A landscape with many peaks, sampled at points; each row gives a point and its height.
From any point a climber steps to the highest of the 5 points nearest to it. It stops when none of these is higher. Distance is the straight distance between rows; heights are no part of it.
nus h=325: [174 158 105 114 170  75 131  98 120  11 117 110  60 132 167]
fofo h=609: [149 180 105 113  64 109 150 120 119 152 128 107 133 133 139]
ton h=346: [155 151 113 155 159 108 111 119 136  72 124 132  98 182 185]
napan h=6: [162 198 213 109  94 126 163 173 161 191 108 119 150 127 133]
Letos h=625: [114 142 195 115 116 129 159 213 123 202  95 137 153 117  98]
Zal h=630: [123 150 133 132  70 122 150 111  97 151 143 119 139 120 116]
zepi h=421: [ 96 111 145 133 110 130 128  98  96 135 132 148 159 110  95]
Dib h=244: [111 111 163 105 124 122 141 206 118 201  87 141 166 123  65]
Nur h=380: [117 144  90 140 124 130 139 114 132 139 124 149 107 168 177]
ber h=250: [120 129 105 156 167 134 104 131 153  90 141 132 106 150 184]
tero h=677: [183 211 153 107  67 114 147 148 151 153 118  87 147 122 131]
Lazug h=398: [160 152 114 137 163  94 109 117 126  30 127 109  82 150 174]
Guko h=226: [ 84 121 108 132 133 145 139 105 124 135 130 156 122 123 158]
Zup h=29: [145 172 209 115 101 122 165 189 150 198 107 121 148 126 127]
nidu h=612: [113  86 146 107 125 124 121 187 127 197  87 149 185 140  49]
lav h=390: [114 103 109 146 179 153  97 126 161 102 146 127 104 122 168]
limis h=31: [130  95  68 143 170 140  89 130 134  39 162  76  80 108 130]
Monep h=241: [184 155  93 142 133 108 140 120 142 115  93 149 103 195 169]
lam h=615: [180 159 119 135 165  87 121  99 121  24 109 119  85 159 166]
dap h=34: [141  60  87 131 190 158  85 110 171  75 185  86  96 103 107]
magu h=446: [162 187 156 115  63 116 147 142 130 160 133  97 140 115 124]
suga h=556: [112  82 110 133 196 157  96 126 169  98 148 127 103 104 149]
Sini h=463: [118 110 162 141  98 129 128 116  97 147 132 139 163 113  86]
zasol h=645: [ 81  99 143 115 131 131 120  87 106 114 118 151 159 107 104]
Vap h=341: [152 152  82 134 117 116 147 115 135 134 108 145 107 188 171]
ril h=633: [175 198 110  94  60 104 151 130 133 147 109  99 138 125 141]
baluz h=492: [151 165  85 109  82 108 161 119 126 147 111 131 116 157 149]
lat h=159: [ 78 109 117 119 139 143 128  88 115 128 126 158 133 104 132]
bib h=149: [131 119  97 153 173 126  94 134 137  49 159  95  91 132 160]
putib h=610: [141 148 200 127 104 126 155 188 126 195 120 124 146 115 104]
vepu h=397: [127  86 104 141 195 157  89 128 164  84 166 109  99 103 145]
ziv h=458: [ 90 132 108 124 101 135 148  98 108 138 133 146 127 126 146]
Gemov h=294: [129  91 170 135 128 130 124 160 108 176 104 145 175 137  55]
fazun h=309: [ 99 104 154 124 117 131 120  95  95 128 125 145 171 112  83]
kab h=379: [166 171  73 111  91 107 157 119 128 149  92 134 111 166 156]
kadil h=264: [147 150 102 146 143 119 134 112 136 111 115 146 108 183 185]
geto h=283: [159 169 174 131  76 123 143 152 128 168 136 102 147 113 118]
ref h=282: [126  85 169 134 127 126 114 129 112 154 113 145 179 135  54]
Bik h=263: [110 133  97 139 138 139 132 114 134 126 132 154 113 157 177]
Zuvi h=265: [110  92 164 126 124 125 112 108 103 128 114 148 178 121  66]
lipip h=175: [ 88 119 107 134 160 149 126 112 143 121 135 149 114 125 169]
Mefi h=27: [127 120  80 136 175 121 100 136 121  23 162  75  67 119 152]
Lemi h=324: [ 92  95 109 129 175 155 113 114 154 119 138 153 114 114 163]
gefaf h=679: [112  78 107 126 198 153  97 123 172 103 154 131 104 101 141]
sisi h=436: [145 141 178 140  87 129 142 153 106 174 136 120 146 117  94]
katev h=531: [119 151  87 120  89 119 154 114 117 147 124 141 117 152 164]
Minub h=281: [132  64  99 123 201 161  87 119 174  94 166 109  98  95 125]
nin h=185: [ 80  98 116 112 171 143 119 101 145 117 130 161 124  97 146]
komu h=629: [119 154 112 123  76 120 149 113 105 149 139 128 125 132 137]
gan h=537: [133 128 167 143  91 130 134 128  99 161 135 121 150 113  91]
boref h=552: [101 128 135 139  89 135 142 100  91 138 139 132 149 110 116]
zike h=360: [136 114 183 142 108 132 136 165 106 183 119 131 158 124  73]
nik h=180: [ 73  88 126  86 168 132 115  87 132 113 127 162 141  95 115]
Lison h=431: [125 108 170 149 110 135 130 143  99 160 123 132 167 123  68]
gal h=676: [136 160 121 120  64 117 149 113 106 152 137 113 130 123 131]
lopu h=339: [125  98 167 124 126 126 125 181 117 189  96 144 173 130  54]
dibav h=165: [133  83  84 134 182 159  86 120 160  58 180  79  94 103 113]

Call two points neighbours if one is among the 5 nearest of the other. Go from one point of each pair to the other, from neighbour to neighbour, staying as high as possible. Name the lowest point that can't be avoided.
nidu, Letos | zike
Letos, gefaf | ber
gal, tero | ril
gal, lam | kadil
gal, Letos | sisi
zasol, gal | zepi

For each start below, name every point that the climber comes to, in order.
kadil | Nur, katev, komu, gal
zike | gan, Zal, gal
kab | fofo, gal
sisi | putib, Letos
limis | vepu, gefaf

For each start below, name the point where the climber stops.
nin | gefaf
dibav | gefaf
baluz | gal
